Each scene shows the same named points in several views. A view is turned or mirrored, and shifted as a whole, has a little noise and may leave points out.

Scene 1
View 1
zatu: [ 10  -1   3   6  -4   0 -11  -7  13  11   2   8  17   5  -1 -17   2  -2
  -6   2   6 -17  11 -17 -10  -2]
tilup: [ 16  -9  -2  10 -13   0  -6 -10   8  17   1   0  17   6   2   3  -6 -12
  -6  -5   2 -17   6 -12   4   1]
vilu: [ 11   0  11   8   0  12 -11 -10  29   7   7  11   8  19   9 -25 -10  -4
   2   2   5 -22   8  -4  -7  16]
miv: [  1   2   9  -1  -2  -6 -14  -7  -2   4   3  13  11  13  -2 -12  -2 -11
  -2  -7   1 -11   0 -21 -13  14]
Kefa: [ 10  -2  -4  14  -6 -18  -7  -8  -8  14 -13   5  20 -13 -23 -14  22  -5
 -12  -2   0  -3  17 -30  -2 -27]
mosud: [ -4  -1   7 -15 -13 -10 -14  -5 -16   9   0  21   8  20  13  13 -24 -18
  -7 -15   0 -10   0 -21 -14  25]
zit: [  5  -1  11   9  -1  -9 -10 -14  -5   7 -10  11   3  12  -7  -4  -5 -19
   2 -12  -6  -5   2 -14   1  14]
magob: [  6  -1   8  15  -1 -18  -7 -18 -14   9 -23   9  -1   5 -16  -1   0 -23
   2 -17 -12   5   6 -17   9   2]
sel: [ 34 -21 -24  22 -23   0  -3  -9  11  24  22 -34  41  -5 -11  23  10 -14
 -14   2   9 -24 -12 -17  14  -7]
Busog: [ 14  -7  -9  12 -10 -17  -7  -8 -11  16  -2  -6  26 -11 -23   3  18 -12
 -13  -4   1  -6   1 -31   2 -17]
Kebiz: [  5   1  11  16   4 -14 -10 -18  -4   5 -16  11   1   3 -16 -17   7 -16
   1 -11  -7   0   8 -17   2   1]
gipo: [ 12  -3  -4   4  -9  -4 -10  -4   7  15   8   2  26   1  -4 -11   9  -2
 -11   4   9 -17   8 -23 -10  -6]
memuz: [ 15  -8  -4  16  -7 -12  -7 -14  -6  13   0  -9  16   2 -14   8   6 -21
  -4  -8  -2  -8  -7 -19   9   3]
rasus: [ 13  -7  -3  -4 -18   6  -9  -3  11  16  13   7  23  14  14   4 -15  -6
  -9  -2  10 -24   3 -15 -11  12]
falo: [ 24 -14 -20   9 -30 -16   2  -1 -11  33 -19   6  33 -20  -8  13  11  -2
 -22  -3   5  -8  36 -28   4 -44]
tol: [  1   3  11   1   3   0 -17  -9   9   1  13   7  11  17  -1 -17  -1  -8
  -1  -1   4 -16  -8 -17 -12  23]
lubog: [  7   1   4   3  -3  -3 -14  -7   7   8   8   7  17   7  -4 -16   6  -3
  -5   1   6 -16   1 -22 -12   6]
View 2
rasus: [ -1 -10  -1   2 -14 -21   3 -19  14   9  -6  -9  34  -5  16 -20  38  -9
  36 -15  27   2  31   5  -4 -13]
falo: [ -6 -17  26  -2  11 -17 -11 -19  -8  20  12 -22  23 -11   4  -5 -10  26
  -8 -19   5 -18  35  -5  30 -28]
zit: [ 12 -10 -15  -8 -16  -5   2 -11   0  10  -2  -7  13  -5   9 -17  18  -9
  32 -10   4  -9  20  33  -3  10]
lubog: [  5 -11  -6  -8  -5  -9  -3  -9   1  -2 -13  -6  23  -6  14 -22  26  -7
  22   4  24  -9  12  11  -4  -4]
Busog: [ -6 -13  14  -5   0  -3  -6  -3  -2  12  10 -18   9  -7   5 -12  -8   6
  10   1  13  -5  13   8   8 -11]
Kefa: [  3 -16   7 -13   9  -3  -9  -6 -13   6  -1 -14  11  -8   7 -13  -5  10
  -1   2   8 -18  12  12  13  -6]
mosud: [ 11   0   0  -7 -24  -3  17 -20  16  13   3 -16  44  -7  13 -32  31 -21
  33 -30  15  -5  31  31  -6  13]
magob: [ 10 -11  -7  -9 -11  -4   0 -11  -5  16   7 -12   9  -4   5 -11   3   0
  21 -13  -4 -13  22  34   7  10]
Kebiz: [ 14 -13 -16 -12  -6  -3  -6  -8 -10   6  -6  -6   6  -3   9 -14  10  -1
  19   0  -1 -16  14  32   1  10]
vilu: [ 11 -16 -26  -5  -8 -24  -5 -17   2  -4 -26   4  20  -2  18 -16  49  -6
  39  -2  21  -8  23  13  -9  -7]
tol: [ 10  -9 -16 -10 -11  -5   1  -9   4  -7 -20  -3  25  -4  16 -26  38 -17
  32   6  26  -6   8  21 -16   5]
miv: [ 10  -7  -8 -10 -12  -4   3 -11   3   1  -9  -8  27  -6  13 -25  27 -13
  27  -5  18  -8  16  24  -7   8]
zatu: [  6 -15 -13  -7  -4 -15  -5 -13  -1   0 -15  -3  18  -4  13 -15  29  -3
  27   1  18  -9  17  12  -4  -7]
tilup: [  0 -13  -5   0 -10 -18  -4 -16   5  12  -1  -8  17  -4  11 -10  22  -1
  31 -11  13  -1  28   9   2 -12]
sel: [-28 -15  14  15 -10 -21 -10  -5  16  19  20 -15  -1  -2   7   1   3   6
  38   2  24  22  24 -17   1 -36]
gipo: [ -1 -13   4  -4   0 -13  -4 -11   1   3  -7 -10  23  -7  12 -18  20   0
  15   0  24  -7  16   2   0 -13]
View 3
rasus: [-25  -3  -8  -3 -22   3 -22  -4  26   1  -3  12 -21  -6  -8  16  12  -6
   3  18  17  -7  16  -5 -18 -17]
mosud: [-40  -2  10  -2 -14  -8 -14   4  23   4  -8  17  -1  -8 -10  18  27  -1
 -10   7  11  12  12   9 -28 -38]
gipo: [-26   4  -5   1 -24   3 -12  -7  12  -8   0   2 -11  -6  -5   7  -9 -17
   1  14   4  -7   5 -13  -8   1]
falo: [-27   7 -45   1 -20 -20   4  -4  29 -25   3  12   3  -5 -21  -6 -14   1
 -16  22 -26   9  -4 -40  -2  17]
zatu: [-18  -1   4   0 -20   9 -14  -3  14 -10   3   3 -18  -9   0  11  -3 -12
   8  11   5  -2   0  -8  -9  -2]
Busog: [-32  20 -18   6 -11  -9  -5  -2  13 -10   0   2   9   0  -8   6 -15 -26
 -12  10 -10  -3   0 -23   3   1]
sel: [-24  28 -55   4  -7  -7 -28 -10  25  -1  -6   6 -10  11  -9  17  -7 -35
  -4  26  10 -33  23 -32   5   0]
miv: [-31   3  16   3 -15   4 -13   0  11  -2  -2   5  -5  -7   1  16   7 -16
   2   4   9   3   3   4 -13 -19]
zit: [-26   9  10   1   2   4 -14   9  17  -6   1   8   3  -2   3  23  12 -17
   1   1  -1   9  -4   1  -6 -23]
Kebiz: [-22  12  14   3   1   6  -6  10  11 -13   6   3   6  -4   5  18   0 -20
   3  -1 -12  11 -15  -4   0 -10]
memuz: [-28  22 -16   4   3  -3 -15   3  18  -5  -1   7   6   4  -1  19   3 -29
  -6   8  -2  -5   2 -13   2 -15]
lubog: [-26   4  10   3 -21   8 -13  -5  10  -5   0   1 -12  -8   0  11  -5 -19
   5   7   8  -3   3  -3  -9  -7]
Kefa: [-26  13  -5   5 -15  -4   2   0   9 -19   4  -1   6  -6  -4   1 -19 -19
  -8   4 -20   8 -12 -21   4  11]
vilu: [ -7  -7  13  -4 -14  23 -24   1  18  -6   5   5 -30  -8   8  22  10 -12
  22  11  14  -7   0   2 -11 -11]
tol: [-26   6  20   3 -16  14 -20  -1   9   0  -2   1 -14  -7   6  21   5 -23
  10   4  17  -5   6   7 -13 -20]
View 4
sel: [ -6  32 -10  16 -15   7  19  -1  24 -11 -36  39  -1  37 -13  31  22  10
  -6 -11  12 -20  15  -3  -1 -20]
lubog: [ 14   4 -17  -4   7 -10  -6   0  13 -43 -23  12  12  18   1  -3  12  -5
 -14   8   7  -4  -2  -7 -29 -30]
gipo: [  1  13 -17  -2   5  -7  -3   4  15 -36 -27  14  11  19   2   6  11  -3
  -7   9   8  -6  -6 -12 -23 -22]
Busog: [  4  10 -11  -3   0   0  -1  -4  -2 -14 -17  11  11  22  -3  27   7  -1
   1   4  13  -4  -8  -2  -3 -12]
tol: [ 25  -2 -18  -1   6 -11  -5  -2  16 -48 -19  15   9  16   0 -14  12  -7
 -24   3   4  -3   5   3 -38 -42]
rasus: [ -8   9 -28  14  -2  -8   8   9  22 -41 -32  27   6  17   8 -13  12  -5
 -21  -1   8  -6   1  -1 -29 -36]
vilu: [ 15   2 -19   2  10 -11  -6   8  34 -58 -18  20   0  18   3 -25  13   7
 -22  -1  -4 -13  -4 -12 -35 -39]
magob: [ 11 -11 -18   0   4  -1  -3  -1  -5 -21   5   9   4  10   6  -2  -3   0
 -11  -9   4  -5 -20  11  -4 -21]
Kefa: [  5   6 -10 -14   9  -3 -13   0  -1 -23  -9   1  13  17   0  21   2   1
   6  11  10  -5 -20 -12  -4  -6]
memuz: [ 13   3 -14   5  -4   3   5  -5   4 -17 -11  18   4  21  -3  11   8   1
 -11  -9   6  -8  -2  10  -6 -24]
falo: [-37  17 -20   1   0   1  -1  16   0 -12 -19  14   7  17  10  28   1   8
  13   6  15  -9 -31 -17  11   5]
Kebiz: [ 23 -12 -11  -8  11  -3 -11  -4   2 -31   3   3   5  11   2  -4  -1   3
 -10   0   1  -6 -16   2 -12 -23]
zatu: [  5   7 -18  -2   8  -8  -7   7  19 -44 -22  14   6  16   2  -6  11   2
 -12   5   5  -8  -7 -12 -26 -26]
tilup: [ -2   7 -20   9   0  -2   4   5  18 -30 -18  23   0  18   4  -4   8   4
 -14  -6   5 -11  -7  -1 -15 -27]
mosud: [ -5 -12 -37  16  -1  -9  11   4  -1 -32 -18  19  12   3  16 -24   3 -21
 -28  -3  13   7  -8  21 -33 -41]

Which points are out of place in each view (at most two, in the order of its rows)? Write none if all are in place.
view 1 => magob
view 2 => tol, zatu
view 3 => none
view 4 => none
